Points on a hilly landscape, in no order, each with its height.
From any point a climber steps to the highest of the 4 points nearest to it. It stops when none of these is higher. Distance is the straight distance between rows; heights are no part of it.
tagu h=39.5: [-6,6,19,4,-20,2,-15,26,7,10,22,-12,-35,6,7,-7,4,-17,-2,-4,26,-34]
Kuzi h=20.7: [-5,1,25,45,-29,6,3,-3,37,-3,27,-38,2,9,-3,-2,13,-21,-29,-19,30,-18]
dak h=42.0: [16,-16,-21,12,14,-4,-5,-30,-1,2,6,8,9,-26,15,9,2,-15,-2,-7,2,-2]
pigot h=65.5: [7,-12,0,-39,11,14,11,12,-13,-1,2,-1,2,23,-3,11,20,-5,8,-9,-32,0]
Vurok h=19.3: [25,1,-10,1,2,-26,9,21,-9,4,-4,51,-3,2,1,7,-8,0,21,12,-1,12]
ditef h=71.8: [-30,-16,2,-19,5,36,10,30,1,12,3,-5,-16,-41,-13,-25,-3,-6,14,-20,-15,7]
mavop h=54.6: [-11,-7,26,1,-1,22,-10,10,32,-4,2,-24,-5,-11,-11,-9,4,-4,-5,-23,-25,-5]
div h=59.0: [-20,-1,0,14,-21,27,10,24,12,-9,1,-2,9,-11,-9,-34,3,5,4,-29,-3,5]
lov h=29.5: [-8,-15,4,25,-24,-6,3,10,13,7,-1,-22,-16,-15,5,-8,9,-11,-14,11,37,-18]
Tego h=73.1: [-17,-18,13,-21,11,37,-2,38,11,13,13,-4,-22,-15,5,-8,0,-1,22,-10,-23,-20]
vegob h=53.7: [-8,7,-21,-8,17,20,-13,-15,-26,12,-7,30,0,6,16,14,-18,-3,0,27,-2,-2]
Fab h=82.6: [-7,-8,-25,-37,31,-20,3,-32,-23,-4,-10,9,11,19,-35,0,-4,-2,-15,-13,-26,45]
dar h=72.2: [6,-6,14,-36,10,32,10,6,-7,-24,8,-2,-23,20,12,19,-12,-11,0,-2,1,-14]
Kam h=27.0: [0,2,-6,28,-6,-42,1,-3,10,12,-10,-12,22,-25,8,-14,6,19,-19,-4,35,14]
danit h=68.8: [13,6,15,-35,27,5,-10,-14,-1,-23,9,14,-15,22,22,27,15,-2,2,25,-7,-5]
duv h=27.4: [15,18,-41,29,-8,-17,-1,10,-7,-2,-6,6,12,7,-12,2,-15,37,7,42,-1,-2]
Fenaf h=73.6: [-23,-2,8,-45,6,45,26,33,-3,17,3,16,-7,-7,12,-19,-16,-7,11,1,-17,-2]
Gel h=63.4: [12,-20,-5,-31,23,0,-11,6,-14,-8,10,15,-2,19,-2,9,-3,-13,1,-1,-38,22]
zot h=10.4: [22,37,9,20,-19,-23,3,25,5,5,7,-4,14,-23,-6,-10,-13,34,10,21,22,8]
gebe h=63.9: [-16,2,-10,-8,4,4,21,14,-5,6,-17,11,-16,2,-15,-13,-9,2,8,-30,-24,35]
kobi h=73.7: [14,-10,14,-16,52,-13,-9,-38,-5,-18,-12,13,11,10,18,26,1,3,-13,9,-28,-8]
vavip h=29.7: [-5,2,-32,21,-4,-1,-15,-7,-11,3,6,-22,-6,-14,4,11,11,-9,-2,20,35,-32]
gaf h=81.4: [-3,-9,12,-11,13,-5,-12,-41,8,-8,-2,-13,8,17,26,18,-4,-7,-9,-13,-28,-7]
rur h=50.5: [21,8,-19,28,20,-8,-5,-30,-14,-9,-13,-7,6,-10,2,21,-17,11,1,4,3,5]
kivu h=64.9: [-9,-6,1,46,-12,-11,3,-29,2,6,14,-46,10,-7,-12,11,4,-2,-22,-1,32,7]
tor h=53.0: [-21,3,10,-4,-19,7,12,21,-7,-14,3,10,-24,5,20,-5,3,-16,0,-7,15,-29]
zutog h=45.2: [-5,3,6,-7,-23,34,12,15,-1,4,10,14,-12,6,4,-14,-2,-8,27,-9,4,-4]
memir h=24.5: [28,-10,-11,-5,-16,-9,29,7,-10,-5,-3,19,16,-9,-16,-14,-8,-1,1,-10,-2,17]
Bunip h=3.1: [19,-17,10,35,-27,-2,13,21,21,-4,-7,-10,16,-6,-17,-18,12,0,0,-3,17,-1]
Dig h=31.3: [-1,-7,13,4,-9,9,7,-9,8,-12,-4,-17,-9,3,15,10,16,-13,-8,-15,-8,-9]
zib h=19.0: [10,-10,-10,15,-21,-6,14,12,-4,-5,0,4,-3,-17,1,-26,-7,-3,-3,-18,19,0]
firi h=62.4: [-25,11,33,-13,31,-1,-1,-45,-2,-1,-7,13,16,-2,-11,23,9,5,-14,-11,-44,14]
fedu h=0.2: [11,-2,-6,32,-8,-42,2,21,-3,19,-5,7,-2,-17,20,-5,-14,11,-1,22,22,-2]
bikig h=56.5: [-11,-6,-5,1,15,-3,9,-1,-11,-8,-24,-3,4,20,-20,-26,16,4,-10,-30,-8,36]
Sor h=76.3: [-20,7,-5,-24,-7,11,22,37,-7,19,23,32,10,0,-6,-24,1,7,18,-11,-27,5]
marog h=65.9: [-7,-15,27,-6,8,-2,-1,-34,4,-4,-16,12,12,8,-5,6,-8,3,-23,-9,-36,-3]
gufu h=51.4: [3,2,0,-22,-5,25,-5,0,-7,-8,2,19,-11,11,3,6,3,7,6,-16,17,-13]
Dukiz h=45.1: [-11,-11,23,13,15,28,-1,-6,30,6,-5,-19,20,1,12,-16,14,2,0,-13,-29,-1]
gigeb h=72.1: [-27,-18,28,-16,23,44,2,29,24,-1,1,-5,-16,-10,6,-19,6,-13,1,-18,-19,4]
meko h=77.4: [6,9,0,4,15,-17,-16,-44,11,8,-11,-23,8,-3,2,17,25,10,-2,27,-9,6]
pab h=66.2: [7,4,0,-43,-11,20,1,22,4,-2,16,21,-34,18,3,-7,9,9,-2,5,2,-25]
mituv h=49.0: [-8,-6,12,9,-9,-9,0,-8,6,-3,-9,-7,7,12,-16,-6,-2,-13,0,-33,-11,24]
Lup h=45.0: [5,9,9,-5,19,-10,-16,-29,-17,-3,-7,-14,-11,-7,12,17,1,-19,-8,15,10,3]
bukuf h=34.5: [-15,10,34,25,-23,4,3,1,31,-13,-12,-27,-14,7,-21,4,1,-15,-11,-13,1,-4]
tufi h=58.4: [10,17,-23,-12,37,14,-25,4,-4,10,-4,6,-11,10,11,10,-10,-4,-9,14,12,-21]
fud h=73.0: [-4,12,2,26,-2,-33,-5,-33,-1,-1,13,-45,5,-6,-15,8,15,8,-8,0,26,-4]
falod h=57.8: [-9,1,-7,25,7,-16,-17,-34,-18,-2,-5,-36,8,-12,-13,32,28,10,-11,21,-1,-12]
Kuvep h=62.2: [-7,7,8,-33,-21,11,3,-15,1,0,0,2,-29,-6,34,6,-1,7,6,7,6,-24]
Mam h=62.5: [4,9,-24,-21,18,-6,8,2,-25,7,-1,24,8,14,-7,7,2,-8,12,7,-10,4]
gibup h=69.8: [-29,-28,0,-23,22,21,-6,21,-1,-2,-11,-4,1,-1,-12,-25,-15,3,5,-23,-25,30]
pidaz h=66.0: [-4,11,-13,-9,25,11,-30,-13,-10,-7,3,2,11,9,23,35,-5,2,-5,26,2,-16]
nir h=42.9: [-16,20,-25,16,-2,3,-30,0,-6,3,4,-17,-3,6,-2,3,7,5,-7,12,29,-24]
feda h=39.7: [8,-1,-18,5,22,-9,-3,7,-6,11,-6,15,13,4,-8,2,-22,11,18,26,1,23]
ris h=72.6: [11,-9,2,20,-23,-8,2,-15,-12,-9,0,2,3,-14,8,5,-13,-13,-13,7,27,-1]
Vogem h=39.2: [15,22,-1,-10,-38,1,5,27,-2,12,10,13,-11,-11,-6,-9,-9,1,23,-11,21,-17]
tufo h=26.4: [2,11,34,6,-30,7,2,1,15,-17,26,-23,-18,-2,12,3,22,-11,-10,-4,20,-7]
lusut h=70.2: [16,12,7,-28,56,15,-18,-17,-2,-6,1,6,5,20,19,36,-1,2,4,15,-15,-10]
pari h=56.1: [-2,-19,-14,-15,14,-7,10,4,-19,-2,-11,2,20,20,-5,-4,-1,-13,-2,-24,-27,31]
Buta h=34.4: [-8,18,-12,12,-17,-5,-21,30,3,16,9,3,2,14,-8,-17,13,3,-7,23,38,-37]
tul h=37.3: [5,-1,5,-11,-36,-7,22,17,4,6,8,27,3,-10,6,-10,-2,8,10,5,-8,-10]
Nuzin h=29.6: [9,-5,12,12,-10,-5,10,-34,0,-17,0,-24,-4,-8,-1,22,6,-12,-3,-17,5,-2]
Mib h=32.2: [12,24,-45,16,-11,7,-39,-30,4,6,-21,-7,-16,17,-4,19,16,12,-7,31,-4,-21]
Kudo h=45.3: [-3,-3,14,5,-46,8,12,14,18,-18,19,11,1,-3,-1,-30,-1,-3,9,-5,14,-12]
kape h=61.9: [5,3,-12,25,-6,-16,-1,-23,12,1,-10,-19,20,-29,-11,14,1,6,-5,5,24,5]
sav h=39.0: [18,-6,-17,26,2,-29,10,-6,-4,2,-12,-14,28,-12,-9,-4,-29,19,21,13,12,30]
kopo h=10.0: [20,2,-7,0,-7,-9,12,5,-14,7,0,20,-17,-8,15,13,-18,0,-9,10,12,-1]
gub h=0.6: [25,3,24,31,-25,-34,-3,7,8,7,-3,-3,15,-7,-4,-27,-3,-1,6,10,31,13]
luduk h=72.7: [7,0,-36,-29,27,-17,-3,6,-19,5,-18,42,7,20,-6,11,-3,-32,17,5,-17,17]
viden h=72.9: [-15,-14,-5,-16,-3,10,20,44,12,6,3,26,-1,-3,2,-36,-10,14,3,-11,-19,5]
sop h=26.3: [10,-8,-24,4,29,-13,5,-6,-17,7,-4,18,14,-4,-9,-4,-22,-2,-6,-3,8,38]
gimon h=3.7: [13,16,34,13,-45,-19,9,42,6,4,13,2,-7,-10,4,-27,-21,30,15,19,27,-9]
gidol h=54.7: [-14,-1,27,17,-10,-29,-7,-29,17,8,6,-21,7,-5,9,23,9,2,-18,18,27,-17]
lufi h=35.1: [5,24,-49,38,-7,-16,-20,-16,-11,12,10,-7,0,10,-14,15,12,14,9,22,0,-8]
lobu h=64.1: [-5,-15,-10,-32,-15,2,16,39,-7,5,-7,16,8,4,-18,-29,-4,3,25,-7,-24,19]
fut h=64.6: [-19,-3,37,-11,17,26,-17,0,13,-10,-10,-6,7,3,2,0,17,10,1,-18,-40,0]
pazav h=57.4: [16,-2,-3,-10,28,-6,7,-31,-2,-15,-1,6,9,25,-6,17,-5,-5,-11,-12,-24,28]

Where does a climber stop that starts at each point below?
lufi: gaf
Buta: gaf
gebe: Sor
bukuf: Sor
fut: Sor
bikig: Sor
vegob: gaf

Call two points neighbours if one is among the 4 nearest of the other. Go from one point of each pair to the other, from neighbour to neighbour, staying as high as possible. Name the lowest point that can't be avoided.
fud, dar: Lup
gaf, Sor: fut
meko, ris: kape
luduk, gaf: Gel
gaf, dar: danit
